A landscape with many peaks, sampled at points; each row gives a point and its height.
From any point a climber steps to the highest of the 2 points nearest to it. It stops when none of these is higher. Distance is the straight distance between rows; heights are no part of it.
Falim: [  3   3   1  -7   7   5 -10   9  -8   2  19   5  10  -4  26   8  25 -29
  -7  10  28  13  -8]  h=647
fozis: [ 11   3 -10   1   1  16   0  15   1   2   8  -1  11  -5  30  -6  32 -25
   0   7  32   1  -3]  h=597
pilur: [ 21   2   4  -2   6  16   0  10  29   3  -3 -10   0  -9   8  -3  17 -22
  12  -1  28  11   0]  h=471
saruz: [ -3  -5  10 -20   4 -10  14  10 -23 -21   6  -4 -15  20 -15  -4   2 -18
 -17 -16  -1  11 -14]  h=169
muzif: [ 13   5   7  10   1   8  -1 -11  18  -1 -19   0   5 -11 -29  -7 -29  17
   6  -8   2   6   8]  h=331
Bas: [ -6 -15  24  -1  -4   9   3   9  -2   9 -23 -23   6  31   8   2   3   3
 -21 -10 -15  14   1]  h=148
refi: [ -8  10  -4 -18  -1 -21  -8  -9 -28 -15  -6  31 -19   0 -17  -2   9   6
   9   8   9   1 -16]  h=659
tubu: [ -4  -1  19 -20   5  -6 -10  -2  -8 -12  -7   3  -6  17 -11   0  -7 -12
 -12  -8  -7  19 -11]  h=147
Lilu: [-12   3 -12   6   4  -8   3  -1 -16  -4  18   6  -6  -2  21  -4   8  -2
 -10   2  -8 -14  -4]  h=251
neven: [ -9  -5  19   5  -6   8 -12  -2  12   6 -16  -6   9  17   7   4  -6  10
 -14  -1 -20   7   2]  h=176
fasu: [ -9  -1  15  -8   2   5 -31 -11 -11  -1   5   9  16  10  24  14  11 -12
 -16  24  10  28  -5]  h=91
temi: [-24   5  -7 -10   7 -14  -1 -10 -26 -10  28   2 -18  10  14   7   0 -14
 -17  -2 -10  -5  -9]  h=215
lom: [  9 -12 -14  12 -16  26  38  -8   9  12   0 -18  -2   3   2   4  -8  -3
   0  -2 -23 -24  23]  h=278
dimak: [ 12   0   3   7   2   6   8   0  30  -3   7 -11  -9 -13 -24   2 -11   1
  16  -6   0 -14  12]  h=411
gofu: [ 12  -5  -8 -12  -8  -8   5   5   0 -23   0  -1  -2  -9 -46  -9 -16   5
  16  -2  14  -1   1]  h=344
Molig: [-11  10  -1 -11  -1 -22 -15 -18 -33  -7 -11  32  -8   1 -14   5 -19  14
   2  11   0   5 -12]  h=595
buki: [ 15   3  -8  -2   9  -5  17   9 -13  -1  10 -33 -11  13  27 -12  12 -29
 -19  -8  23  -3   0]  h=639
luz: [ 12  17  16 -16  16 -23 -29 -16  13  -2   5   8 -10 -10 -15   4 -25  -7
   9   4   5   5  -4]  h=466
pelu: [  4  -8  18   3   4  12 -14   5  12  18  -3 -15  16  11  27  12   8 -13
  -9  11   9  15   5]  h=46
Fanu: [ -9   1  16 -13   8 -10 -10   1 -10   7   5 -27  -6  25  19  10   6 -14
 -22  -8   0  18  -3]  h=699
riv: [ -1 -18 -25   8 -14   8  36   9  -6 -14   1  -9   5   2 -12  -4  -6   3
   1   2 -12 -22  18]  h=160
Sib: [ 12   0  -4   0   4  -8   0   3   8 -10  16  -9  -9  -5 -14  -7  -8  -5
   7  -1   0 -17   3]  h=363
mezop: [-10 -12 -37   7 -18  -7  31  11  -5  -5   9  -6  15  -1 -12   6 -11  17
  13   9 -13 -25  23]  h=139
Zam: [ 17  12  -3  15   1  14   0  -2  36  14  -5  -5  -3 -19   8  -1   9  -5
  18   1  14  -3   8]  h=543
Berus: [ -7 -20  -2   0  -5  -2  36  16 -17  -2  13 -26  -2  29  -2   7  -5  -9
 -19  -9 -16 -15  12]  h=231
tozed: [ 17   8 -23  15  -1  17   9 -10   1   2 -20   2  17  -8  22 -20  -5   7
  -2  13  12  -4   7]  h=416
Gido: [  3  -9  -4   1  -4  -2   4 -10 -14 -18 -19   3  15   3 -23 -20 -34   8
 -15   1  -6   4   2]  h=276
Vod: [ -5  -8  17  10  -4  19 -25  -4  -1  11   0  -4  28   4  30  11   8 -11
 -17  24  10  17   3]  h=67
Dud: [-13  -3  -2   9  -6   6  -4 -10 -14   2 -26  19  16   0 -13 -12 -15  28
  -6   0 -15  10  -5]  h=566
Luk: [-13   2  -9  -9  -5 -25   1  -4 -17 -12  25  11  -2   0 -21  13 -16   3
   4   7 -10 -10   2]  h=94
Nusi: [ 21   7 -20   9  -7  23   6   5  18  11  -1  -7  11 -11  28  -5  21 -21
   8   9  29 -13  11]  h=544
nugu: [ 16  -1  12   0   6   4  11  12  33  -1  12 -23 -20 -10 -18  12  -4 -17
  15 -14   1 -16   9]  h=463
mef: [ -3   3   2  -2   6   4  -6   8  10   9   6  12  -2  -7  13   3  28  -5
  11   0   7   6 -11]  h=241
sifa: [  3  -2  -3   5   6 -14   5  -3   5  -2  29 -17 -10   0   6   6 -18 -14
  -8  -1  -9 -23  12]  h=318
mipuv: [ -4  -7 -18   9  -4  10  18   2 -17 -11 -17  10   5  -2   4 -23   9  13
  -8   1  -4  -2  -5]  h=746
Sar: [ -9   9  15 -13  -1  -3  -8  -2   0   2 -13  30  -8  -2 -32   6   4  13
  16  -7  -5  14 -17]  h=570
Med: [ -5   6   9   0   3   2  -3   7  21   5   6   6 -15 -16 -21   9  18   5
  23 -13  -3  -5  -7]  h=222
pana: [ 14  -4  -6  -8   3   3  12  17  -5  -9   3 -15 -12   6  17 -16  25 -21
  -6  -8  19   0  -7]  h=600
lati: [ 12   7 -25   9  -2   9   2  -1 -14  -9 -18   9  12 -15  14 -25  15  11
   3  11  25   4  -3]  h=376
raz: [  1  13  -4  -2   3 -11 -20  -5   1  15  -2  21 -11 -21  -4   7  14  20
  22   1  11  -2 -11]  h=124
Pira: [  5 -20  -4   6 -10  15  43   8  -1  13  -1 -25  -5  16   2   4   1  -9
  -7  -9 -19 -22  15]  h=252
bam: [ 15 -11  -8   3  -6  17  20  11   8 -15  -7 -14 -15  -3 -12 -20  14  -4
   5 -11   9  -9   2]  h=621
nenip: [  2   8  22   2  10  -1 -23  -9  27  12  -9   5   7  -7  -8   7 -16   7
  12  -2  -8  12   0]  h=307
zige: [  4  -8  16 -12  11   1  -1   6 -12   3  -7 -22   7  26  17  -1  11 -17
 -21  -5  12  27   1]  h=743
vuvug: [ -4   7  26 -23  17 -17 -15   3   1   3  12 -11 -19  14   7  17   4 -27
  -9 -13  -1  13  -7]  h=638
Ninu: [  2  18   6 -14   9 -28 -31 -26 -12  -1  -5  21 -10  -3  -9   7 -26   7
   4  12   6   6  -5]  h=532
Fusa: [ -6   3 -16   9   3 -16  -5 -12 -18   7  11  11   0 -14   4   4 -16  21
   0   9  -7 -18   1]  h=461
duku: [  9  -4  -8   5  -6   0   7 -10  -7 -10 -24   8  11  -9 -32 -12 -36  22
   2   0   9   4   0]  h=298
vozum: [ -9   9 -15   0   3  -3  -7  -5 -21   0   1  21  10  -5  26  -7  13   8
  -5  11   0   3  -9]  h=293
Lasof: [ -5   8   6  19   4   2 -20 -12  22  29  -2   5  10  -8  16  10 -11  17
   7  10 -15  -4   8]  h=609
momi: [ -8   2  28  -3  -5  -6 -30  -5  18   5  -6 -16   1  13   7  15 -11   5
 -17   1 -24   6   0]  h=209
lag: [ -6   2   9 -14   4 -15  -4  -2  -8  -9  10  13 -11   5 -16   3  -7  -6
   0  -5  -9   1 -10]  h=123
bazan: [  9   8  16   8   5   8  -4  -3  34   4 -11  -1  -1 -11 -23   6 -15   7
  16 -11  -7   6   6]  h=357
febi: [-14   0  15   0  -3   7  -3   0   2   1 -20  20   7   3 -21   0  -1  13
   2 -11 -16  18 -12]  h=632
dusok: [  0   3 -19  22  -7   8  12  -5   4  10   2   2  -2 -16   7  -3   4  20
  14   6  -2 -25   8]  h=360
vun: [ 18   6  19 -13  14 -13 -12  -6  17 -13   9  -7  -5  -7 -30   0 -36 -11
   7  -6  -1  -1   1]  h=410
nin: [  7   4  -4  -6  -3 -18 -15 -12 -10   3  -4  19 -10 -20 -19   5 -16  23
  15   2  14  -4 -10]  h=84
Gagos: [ 14  -5  10 -10  12   6  -2   3 -12   0   5 -15  12  10  21   0  13 -27
 -18   5  32  25  -3]  h=701
ged: [-14   1  22 -14  10  -5 -10   7   6  10   2  17  -9   5   5  13  23 -10
   5  -8 -10  14 -14]  h=195
Molag: [ -3  10 -23   5  -3   8  -7   5 -16   1  -2  16   9 -14  24 -15  32  12
  10  10  19  -1 -10]  h=337
zulob: [ 11   1   0  15  -2  18   6  -9  28  19 -11  -4   8  -1  15  -1  -4  -3
   6   1  -4  -2  12]  h=622
dorun: [ 15   1  20  -9  15  -8  -2  12  29   6  10 -19 -16  -8   0   9   6 -24
  13 -16   5  -3  -3]  h=524
Bodop: [ -9  -2   1  12  -7  16  14   8  17   5  -2   6 -12  -7 -14   2  25  13
  13 -14  -5  -3  -1]  h=270
pubol: [  2   0  30 -15  13 -11  -4  12  13   2  10  -9 -15   4 -12  13  -1 -20
  -1 -16  -5   3  -8]  h=583
led: [ -1  -3 -13  19 -11  20  26   0  15   7   0  -4  -7  -7  -4   1  10   6
   9  -2 -10 -20  12]  h=317
gibi: [ 15   0  10 -10  -2  -5   0  -1  10 -22  -4  -1   6  -4 -46  -6 -36   0
   7  -3   4   5  -2]  h=373
Mobi: [ -7   4 -15  -7  -5 -12  -4  -2 -27  -9   4  21 -14 -12  -8 -10  16  13
   9   4   6  -9 -12]  h=728
Deba: [ -6  -1 -24  13  -7  -7   2  -1 -20   5   4  10  -5 -23  -2   0  -2  33
  13   7   4 -21   1]  h=412
nezi: [ 10  -6  -1   1   3  13  16   5   9  -4 -14  -6   1   5  -1 -13  -1  -5
  -8 -10   0   1  -2]  h=678
mak: [  0   2 -16  18  -1  11  -1 -10 -11   2 -15   7  19   1  29 -16  -6  13
 -13  13  -5  -1   7]  h=459
Naf: [ -6  -2  11   2   1  19  -2   0   9   6 -22  19  16   4   1  -3  10  12
  -1  -4  -4  28 -10]  h=698
muvi: [  3   4   0  21  -8  13 -10 -13  22  28  -5  -8  14   2  34   6  -7   4
   0  15 -16 -12  17]  h=712
nikir: [-17   5  15  -8   4  -8 -20  -5  -2   7   1  19   1   8  14   8  10  -1
  -6   3 -17  13  -7]  h=157
gizi: [-24  -3  -3 -17  -4 -11  13   1 -34 -25  19   5 -12  19  -9   4  -4 -14
 -17  -6 -13   3  -7]  h=188
kitas: [ -4 -16 -10   9 -16  17  34   8   2 -11 -11  -5   5   5 -23  -4  -5   7
   0  -6 -10  -4   9]  h=178
Dipan: [-14 -19  -2   0 -18   2  28  15  -5 -15   1  -4  16  17 -28   1 -22   3
  -4  -5 -19   2   5]  h=197
tezet: [-11 -17  -3  -2 -10  -7  21  15 -13 -14  17 -13   6  22 -12   6 -20  -7
 -14  -5 -18  -5  12]  h=214
kugi: [-13  -2 -29  -6  -7 -25  11   9 -17 -17  36  -2  -2  -1  -9  10  -2   2
   6   6  -7 -22   9]  h=92
luzo: [ -7   9   1   3  -2  -9 -13   1  10  14  14  13 -20 -25 -19  16  17  18
  33  -5   0 -12  -6]  h=173
sevik: [  6  -3  24   0  11   2  -4  10  11  29  -1 -35   4  20  23  16  16 -21
  -8  -2   6  12   8]  h=25
fil: [  4   4  21  -4   4  -2 -36 -12  23   5  -6  -6  13   3  12   8 -16   1
  -7  13  -5  15   4]  h=254
bal: [  4  15 -14   3  -1   5 -18   6   3   9   4  14   2 -21  13  -5  34   2
  21  10  29   3  -8]  h=292
vipe: [-14  -5 -16   1  -7  -5  12   4 -33 -14  -5  18   3  -5 -10 -14   8  17
  -5   2  -8  -3 -10]  h=808
tozol: [-12  -6 -39   3 -11 -25  12  11 -20  -5  25  -3   8  -8  -6  12 -12  21
  11  11  -3 -25  15]  h=114
Pubin: [ 20  -5  -4  -8   2   9   0  17  11 -14   1 -16 -21  -3  -4 -24  24 -18
   9 -16  22   1  -5]  h=564
Ronam: [  3   4  -9   4   7  -6   4  -4 -10  -1  17 -22  -7  12  36  -6  -3 -22
 -23  -3   6  -7   6]  h=683
bunu: [ 10  -3  -1   6   3   6  11   1   4   5   0 -15  -2   8  24  -9  -2 -13
 -14  -1  -2 -10   6]  h=739
viv: [-16   2  21 -20  -1  -6 -37 -14  -2  -4  -6   7   3  15  15  16   6  -4
 -14  13  -7  28  -4]  h=120
rep: [ -2   6   2  11   6  -7 -13 -12   6  13   7   3   4  -4   6   2 -15  13
   1   3 -13 -11   5]  h=528
sak: [-11   2 -11  18  -3   7  -1 -11 -13  12 -21  17  17  -6  13  -6  -8  30
  -4   5 -11   0   2]  h=510
rumov: [ -6  -1  -7   6  -4  15   9   1  -3  -9 -24  19   6  -8  -4 -17  21  17
   3  -5   4  16 -11]  h=680

Two climbers start at each pair of points below. Name the first point that both come to, or write never.
fasu and lag | Molag
Luk and gofu | never
tozol and luzo | led

For each start below, name the point where the climber stops.
pelu | Naf
raz | muvi
Berus | muvi
kugi | muvi
